Points on a hilly landscape, in no order, each with its height.
A ball rolls from a point to the lowest of its 3 nearest points, and stops where none of them is lower. Distance is the straight distance between rows; heights are no part of it.
Q989 (h 537): [ 39 111 191 175 164  45 112  75 140 155 134 161  90  84]
Q836 (h 40): [150 147  66 114 134 181 166 190  79 105 144 160 157 180]
Q618 (h 183): [105 140  39  97  62 148 168 193 150 108 132 168 153 189]
Q293 (h 325): [107 100 105 125 106 136 139 167 185  96 125 111 131 173]
Q913 (h 169): [143 132  83  85 106 189 168 163 105 117 110 155 137 144]
Q131 (h 234): [194 171 109 121 150 151 140 113  67 170 159 171 142 119]
Q470 (h 228): [135 146 141 120 129  93 102  77 143 182 135 144 109  86]
Q313 (h 488): [146 131 126 135 124 142 122 155 128 107 123  81 140 149]
Q405 (h 211): [153 140 130  99 127 143 124  95 120 167 128 139 130  93]
Q452 (h 244): [170 147 105  87 121 188 158 120  81 141 125 168 135 110]
Q28 (h 236): [187 154 110 115 145 158 150 124  68 153 154 153 148 130]
Q399 (h 251): [166 162 134 131 139 105 103 112 109 166 152 116 135 102]
Q275 (h 205): [143 113 120  98 118 163 158 143 131 115 113 123 130 133]
Q910 (h 170): [153 145 144 114 122 116 113  97 133 162 133 131 121  94]
Q278 (h 220): [139 119 151 102 119 138 139  80 145 149 112 141 110  99]
Q757 (h 355): [146 139  60 133 130 166 147 196 101  93 153 132 162 197]
Q581 (h 757): [ 34  76 177 176 157 100 125 126 161  83 121 107 103 145]
Q966 (h 527): [ 84 121 178 157 143  62  99  84 146 149 127 123 104  87]
Q280 (h 119): [132 140  59  92  98 179 166 177 113 102 122 154 144 165]
Q188 (h 371): [133 106 133 117 115 138 131 128 145 116 114 112 120 134]
Q23 (h 752): [ 73  85 154 157 134 113 119 142 174  88 114  96 126 149]
Q171 (h 185): [164 133 133 105 125 151 137 130 114 132 125 117 135 127]
Q535 (h 754): [107  87 155 133 127 127 131 115 166 107 108 107 107 129]
Q71 (h 239): [179 154  98 102 131 173 149 124  67 151 135 167 150 123]
Q577 (h 710): [ 83  94 182 140 151  88 120  81 148 130 113 127 103  97]
Q31 (h 277): [165 148  72 128 141 175 162 181  64  95 149 149 158 174]
Q563 (h 168): [117 136  56 104  83 160 153 194 134  99 133 155 150 185]
Q574 (h 426): [128 158  48 130 129 171 159 209  72  84 154 192 158 208]
Q461 (h 664): [123 107 167 143 125 108 112 111 146 116 117  98 117 115]
Q520 (h 421): [128 129 161 130 132 103 111  83 138 141 123 116 117  97]
Q58 (h 511): [ 80 178 143 161 140  44  64 104 146 192 146 140 106  74]
Q854 (h 320): [ 91 132 167 133 132  83  98  67 151 168 122 143  96  81]
Q880 (h 479): [ 70 154 158 163 139  37  78  88 152 182 138 140  93  78]
Q737 (h 25): [159 137  86  97 115 185 157 165  89 107 126 140 143 160]
Q895 (h 253): [149 170 132 132 129  89  88  95 132 194 150 147 123  91]
Q30 (h 241): [128 103 153 118 124 124 132  89 141 137 112 122 114 106]
Q456 (h 249): [130 106 111 129 119 141 138 153 157 104 113 105 130 155]
Q531 (h 661): [ 90 109 183 159 148  74 106  99 142 116 113 105 104 104]
Q382 (h 344): [147 124  82 119 117 156 146 186 128 102 135 122 149 175]
Q139 (h 366): [ 81 110 183 145 147  76 108  56 146 159 121 152  90  83]
Q282 (h 252): [169 135 114  96 120 176 151 129 110 132 122 136 138 131]
Q809 (h 346): [134 122  93 141 111 136 133 179 153  98 133  97 151 169]
Q609 (h 711): [ 55  91 201 163 151  80 118  89 140 111 116 114  98 102]
Q826 (h 724): [111 103 164 148 132 106 107 122 156 108 110  86 112 119]
Q480 (h 231): [178 170 111 110 142 147 134 102  88 188 146 160 140 101]
Q785 (h 248): [151 133 113  77 111 179 163 110 112 140 105 150 132 116]
Q117 (h 753): [ 76  80 142 157 126 117 122 145 193  85 117 108 117 161]
Q318 (h 345): [159 133 102 115 128 171 145 157 103 109 137 122 144 148]
Q668 (h 223): [175 162 129 113 129 129 116 102 104 174 150 143 134 100]
Q556 (h 517): [147 133 146 150 132 123 106 148 130 108 134  67 144 138]
Q647 (h 275): [140 185 139 137 140  85  79 100 132 198 153 138 124  91]
Q335 (h 584): [122 142 173 152 137  75  91 103 132 142 136  95 120  95]
Q93 (h 268): [137 151  47 107 107 166 158 203 102  99 151 160 161 186]
Q565 (h 756): [ 64  85 179 176 143  88 118 128 157  81 118  88 116 132]
Q67 (h 265): [145 127  91 111 108 172 156 173 127 106 129 131 142 163]
Q675 (h 130): [130 105 103 107 116 162 146 152 148 106 113 122 142 157]
Q181 (h 745): [105  88 154 149 133 115 121 122 161  92 112  91 122 133]
Q532 (h 263): [116 157 151 131 123  79  86  82 148 188 136 135 109  73]
Q316 (h 319): [141 166 147 145 136  75  77  88 129 182 150 115 121  88]
Q144 (h 233): [138 102 117  96 110 162 153 130 144 117  99 136 122 134]
Q396 (h 755): [ 74  77 176 160 150  99 132 122 164  92 112 102 105 133]
Q589 (h 415): [ 71 128 175 162 135  59  89  78 144 170 131 148  91  68]
Q588 (h 374): [171 140 117 117 137 154 130 149 109 116 135 110 141 143]
Q975 (h 208): [184 142 101 115 149 171 154 150  61 125 144 153 151 152]
Q41 (h 410): [161 144 140 135 137 124 118 116 120 139 126  97 132 114]
Q717 (h 751): [ 88  90 151 166 127 105 121 148 165  84 121  79 126 142]
Q982 (h 227): [137  97 132 102 111 155 143 105 134 131 110 140 119 112]
Q866 (h 744): [114 109 162 168 132  99 100 133 153  95 116  71 136 123]
Q333 (h 176): [127 112  84  97  98 173 158 152 138 101 107 135 131 154]
Q483 (h 157): [175 149  88 118 157 180 162 165  39 112 133 185 159 166]
Q141 (h 539): [144 135 161 144 126 107 105 119 133 119 124  82 135 118]

Two balls start at each pair of points below. Name the first point that both come to, or write none.
Q335, Q895 | Q910
Q975, Q480 | none
Q313, Q67 | Q675
Q181, Q535 | Q461
Q141, Q316 | none
Q866, Q188 | none

Call two points neighbours if one is among the 3 nearest of the other. Go from one point of each pair to the other, from neighbour to neighbour, staying as low as possible. Name the highest point that can't be avoided.
Q910, Q675 | Q144
Q836, Q910 | Q28
Q171, Q675 | Q275

Where does a ball stop that starts at each point below?
Q989 | Q854
Q396 | Q171
Q382 | Q675
Q117 | Q171
Q28 | Q836
Q982 | Q910
Q717 | Q171
Q581 | Q171
Q809 | Q675
Q30 | Q910
Q647 | Q910
